The views of a scene show one set of named points, each view turned or mirrored, and shifted as a whole, with a little noise and some points left out.
(in the rows, 128 means zero)

Scene 1
View 1
nef: [144 115 139  81 138  88 150 124 154 110  68 132 146 101 139 121 115  97
 111 130 128  87]
gofil: [140 135 156  91 102  60 120  71 183 116  53 132 140 151 137  99 130 120
 120 137 158 117]
morad: [143 110 143  77 146  90 165 134 162  85  83  92 142  91 144 139  99  85
 110 127 109  61]
Rukel: [132  65 131 128 153  86 166 103 133 177  75 156 140  58 148 139 112 125
 115 110 122  38]
Pil: [166  98 114 110 179 119 120 149 102 178 107 181 155  54 122 172 132 113
 127 116 111 137]
gerap: [156 130 141  95 131  86 109 107 152 131  79 147 147 118 126 134 134 115
 127 130 138 145]
mibo: [156 128 153  88 116  67 116  97 164 109  69 130 142 132 132 131 137 104
 129 132 138 146]
badum: [147 144 150  70 116  83 133 118 163 104  46 160 155 125 125  99 129 100
 112 141 150 128]
Fipo: [159  69 140 122 143  67 138 105 121 159  81 147 137  74 141 168 140 102
 138 107 108 119]
tapag: [162  50 122 122 169  86 153 135  92 179  87 165 141  42 145 175 139  95
 129 103  94 102]
Gug: [152 145 162  98 122  88 115 103 172 119  83 142 149 102 111 156 119 124
 137 128 133 132]
Vug: [165  95 133  85 140  65 122 113 142 103  91  90 131 128 159 145 140  78
 123 126 111 140]
valud: [163 112 135 108 134  76  98  95 138 153  86 151 141 123 135 140 149 117
 133 126 136 163]
fuv: [142 115 143 124 143  93 121  91 162 155 104 131 138  90 127 160 109 143
 130 120 130  88]
gavip: [150 124 153  77 128  76 141 116 172  80  79  93 139 118 140 137 115  89
 120 131 118 103]
gobez: [162  87 138  97 142  73 141 126 127 124  79 131 140  86 142 158 138  83
 130 116 106 129]
pidur: [149 120 147 107 147 100 133 118 155 134  98 135 147  74 120 167 108 122
 130 120 117  95]
nebo: [150 115 133 115 147  94 111  97 150 156 101 138 140 106 134 144 122 133
 124 125 134 113]
Vif: [157  71 110  97 165  82 136 119 119 145  92 115 132 107 168 129 135  89
 108 121 114 103]
View 2
morad: [132 114 108 117 101 148 151  69 113 120 168 124 109 151 134 125 171 128
 133 143 111 102]
Gug: [121 149 129  86 168 106 155  99 114 117 126 131 138 165 111  88 114 132
 117 147 137  71]
gofil: [132 125 107  62 192 134 157  78 134 153 165 162 123 200 118  64 137 119
 115 157 129  71]
nef: [131 110 114  93 132 144 156  82 116 135 147 132 112 159 137  88 154 130
 121 142 136 107]
Fipo: [157 143 114  77 157 124 109 125 140 136 131 106 120 124 113 103 150 180
  96 133 166 122]
gavip: [145 126 109 113 145 128 154  68 129 122 167 133 120 171 129 113 148 118
 138 141 118  80]
gerap: [139 131 128  81 183 117 152 102 133 116 126 124 125 166 137  76 124 129
 106 145 152  89]
Pil: [136 130 146  87 145 118 135 144 118  94  76  77 115 105 151  86 129 168
  83 131 187 138]
pidur: [116 144 131  89 132 123 141 111 105 108 125 111 124 136 120 108 137 152
 100 154 134  97]
Rukel: [116 124 112  49 109 165 117 125 107 150 142 119 101 120 118  95 181 186
  71 161 144 141]
nebo: [128 139 130  65 173 128 140 119 126 108 131 114 118 154 133  87 136 146
  81 166 140  95]
badum: [129 108 118  86 166 129 176  74 119 150 133 154 124 187 133  52 126 111
 134 131 153  90]
Vif: [166 109 110  87 157 151 126 105 153 117 153 100  96 139 161 101 172 147
  94 144 151 129]
fuv: [112 152 129  63 153 130 134 118 111 109 137 115 122 147 117 104 142 156
  79 175 123  89]
gobez: [164 126 112 104 152 123 129 101 142 129 137 110 118 137 131 104 148 151
 122 119 164 115]
mibo: [148 134 115  87 192 114 152  85 141 132 147 138 129 182 123  80 126 122
 126 137 144  74]
valud: [154 139 126  69 209 111 138 117 149 119 123 116 125 164 134  72 120 142
  95 142 166  93]
tapag: [155 129 120  82 126 135 103 140 132 129 111  83 108  91 128 107 163 196
  85 122 184 158]
Vug: [180 125 107 111 179 123 132  84 162 111 165 110 115 161 145 115 151 129
 126 133 141  93]
View 3
gavip: [111  86 159  71 156  94 115 127 141  82 116 115 110 118  86 178 106 154
  58  80  79 117]
gobez: [ 95 119 155 114 146  91 109 107 149 103 132 141  75 132  72 210 127 124
  80  93  78 140]
Rukel: [ 65 154  93  92 125 114 125  75 188 140 144 182 112 154  50 167 105 149
 103  99  54 138]
tapag: [ 70 164 109 144 130  98 100  97 175 136 151 188  69 143  43 221 126 113
 104 112  67 168]
valud: [141 132 159  84 118  77 130  96 121 109 134 136  74 148  80 201 148  95
 113  98  97 102]
Pil: [109 160  97 138 109  58 103 107 138 129 139 173  80 113  69 206 150  94
 125 125  75 167]
mibo: [137  98 178  71 137  87 131 105 122  97 120 119  86 138  94 182 135 123
  80  81  88  97]
fuv: [132 137 104  61 116  96 124 123 147 125 133 164 119 140  60 169 114 129
  99  98  82 110]
badum: [122  85 177  77 132  75 142  70 121 102 109 113  93 123 125 146 147 135
  83  79  65 108]
gerap: [136 114 154  80 123  74 129 100 121 106 124 131  89 131  93 180 142 113
  98  93  85 110]
Fipo: [102 143 137 109 134 105 114 106 160 130 145 171  71 155  53 213 127 113
  91  95  80 134]
Gug: [154 102 142  72 125  85 125 127 122 121 119 148 100 125  93 162 139 119
  79  86  80 110]
Vug: [108 109 176  89 155  90 109 123 140  68 133 109  82 136  65 230 111 127
  77  91 100 117]
gofil: [134  93 181  40 131  97 153  77 129 101 118 115 103 154 101 152 129 137
  87  72  83  72]
nef: [ 91 105 141  85 140  86 122  91 150  98 121 128 110 120  92 164 115 151
  79  89  63 130]
pidur: [123 123 107  87 126  89 111 131 145 124 127 163 112 120  71 172 121 131
  84  98  73 135]
View 4
tapag: [123  78  99 171 214  65  80 108 169 146 205 191 167 119 116 145 109 142
 103 146  65 148]
fuv: [125  98 112 165 163 107 114  82 196 181 176 135 104 152  94 173 138 124
 177 129  62 160]
gerap: [148 130  86 151 158 125 122  84 151 141 166 169  96 141 114 179 139 156
 168  91  69 169]
morad: [152 142  73 118 135 110 111 146 199 163 174 124 119 161 140 160 137 137
 131 161 112 169]
nef: [146 147  87 133 148 114 102 121 192 155 164 151 117 146 133 174 146 159
 142 127  93 169]
Rukel: [113 100 126 168 189  78  70 118 234 180 181 155 156 131 112 169 139 147
 140 156  62 158]
Gug: [154 141  99 147 156 122 120  77 147 162 165 143  85 164 119 170 126 136
 179 104  65 160]
Fipo: [140  93  92 170 194  95  96 111 159 140 197 169 143 130 116 164 113 142
 144 135  42 156]
gobez: [154 119  70 146 173 105 107 124 151 129 188 169 131 134 132 162 121 152
 131 130  71 163]
gofil: [159 157  91 148 136 151 116 113 182 144 151 141  89 146 121 215 158 173
 208  95  43 182]
mibo: [164 143  75 144 146 139 125 106 148 132 166 153  93 146 124 190 137 158
 181  98  57 174]
Vif: [134  88  64 151 163 108 115 135 189 129 191 175 139 115 109 175 147 156
 126 135  84 175]
nebo: [129  97  97 163 163 112 121  82 178 160 175 160 104 138  94 177 144 140
 166 112  67 166]
valud: [146 105  82 167 170 124 126  82 140 128 177 181 102 127 101 185 137 156
 172  86  48 168]
View 5
Fipo: [130 129 173 126 125 124 152 138 123 117 132 138 112 170  98 135 135 140
 150 107 148 131]
gerap: [110 110 105 146 144 127 122 172 138 147  99 166 118 158 115 113 147 129
 128 101 123 118]
badum: [130 120  73 159 146 122 117 187 115 137  85 197 128 137 132 125 150 148
 121  93 131  82]
morad: [177 146 123 120 148  95 147 190 121 143  74 166  91 127 129 130  95 178
 150 156 154  95]
gobez: [133 117 147 135 146 134 152 166 116 115 100 146 112 147 105 130 129 156
 155 114 156 125]
nebo: [124 125 124 124 132 104 120 155 147 151 114 147 113 179 110 113 136 126
 125 122 111 129]
Pil: [ 94  78 140 123 126 114 143 146 115  96 134  98 113 175  80 163 138 133
 154 145 100 129]
gavip: [152 137 116 136 156 120 142 195 135 161  70 182  96 127 131 108 110 160
 142 125 155 108]
Vif: [161 129 146 113 157 113 126 160 117 108  91 123 132 170 100 107 133 165
 146 132 150 138]
tapag: [133 117 185 112 119 113 158 128 103  81 144 104 116 177  82 163 131 155
 162 132 140 129]
gofil: [143 151  91 151 145 118 107 176 143 169  90 210 128 157 141  89 150 133
 105  76 140 102]
Vug: [142 122 140 134 170 143 142 184 134 142  71 152 113 144 111  90 127 156
 151 113 168 146]
pidur: [127 123 132 124 122  98 143 163 140 151 116 149  87 156 113 143 111 137
 141 142 117 109]
fuv: [133 138 134 117 120  89 128 151 154 166 124 152  95 177 116 122 118 126
 126 133 111 119]
valud: [100 107 124 144 144 138 124 159 141 142 112 153 126 173 103 104 157 119
 129  88 126 140]
nef: [154 134 108 132 144 102 130 178 116 131  88 170 115 143 123 130 125 163
 135 127 138  94]
mibo: [121 123 108 151 150 138 128 181 138 160  89 186 115 145 125 101 142 134
 128  87 143 118]

Which points are out of place in each view (at most two, in the order of its rows)? Write - if all are in place.
view 1 -> gobez
view 2 -> gofil, gerap
view 3 -> badum, Vug
view 4 -> fuv
view 5 -> -
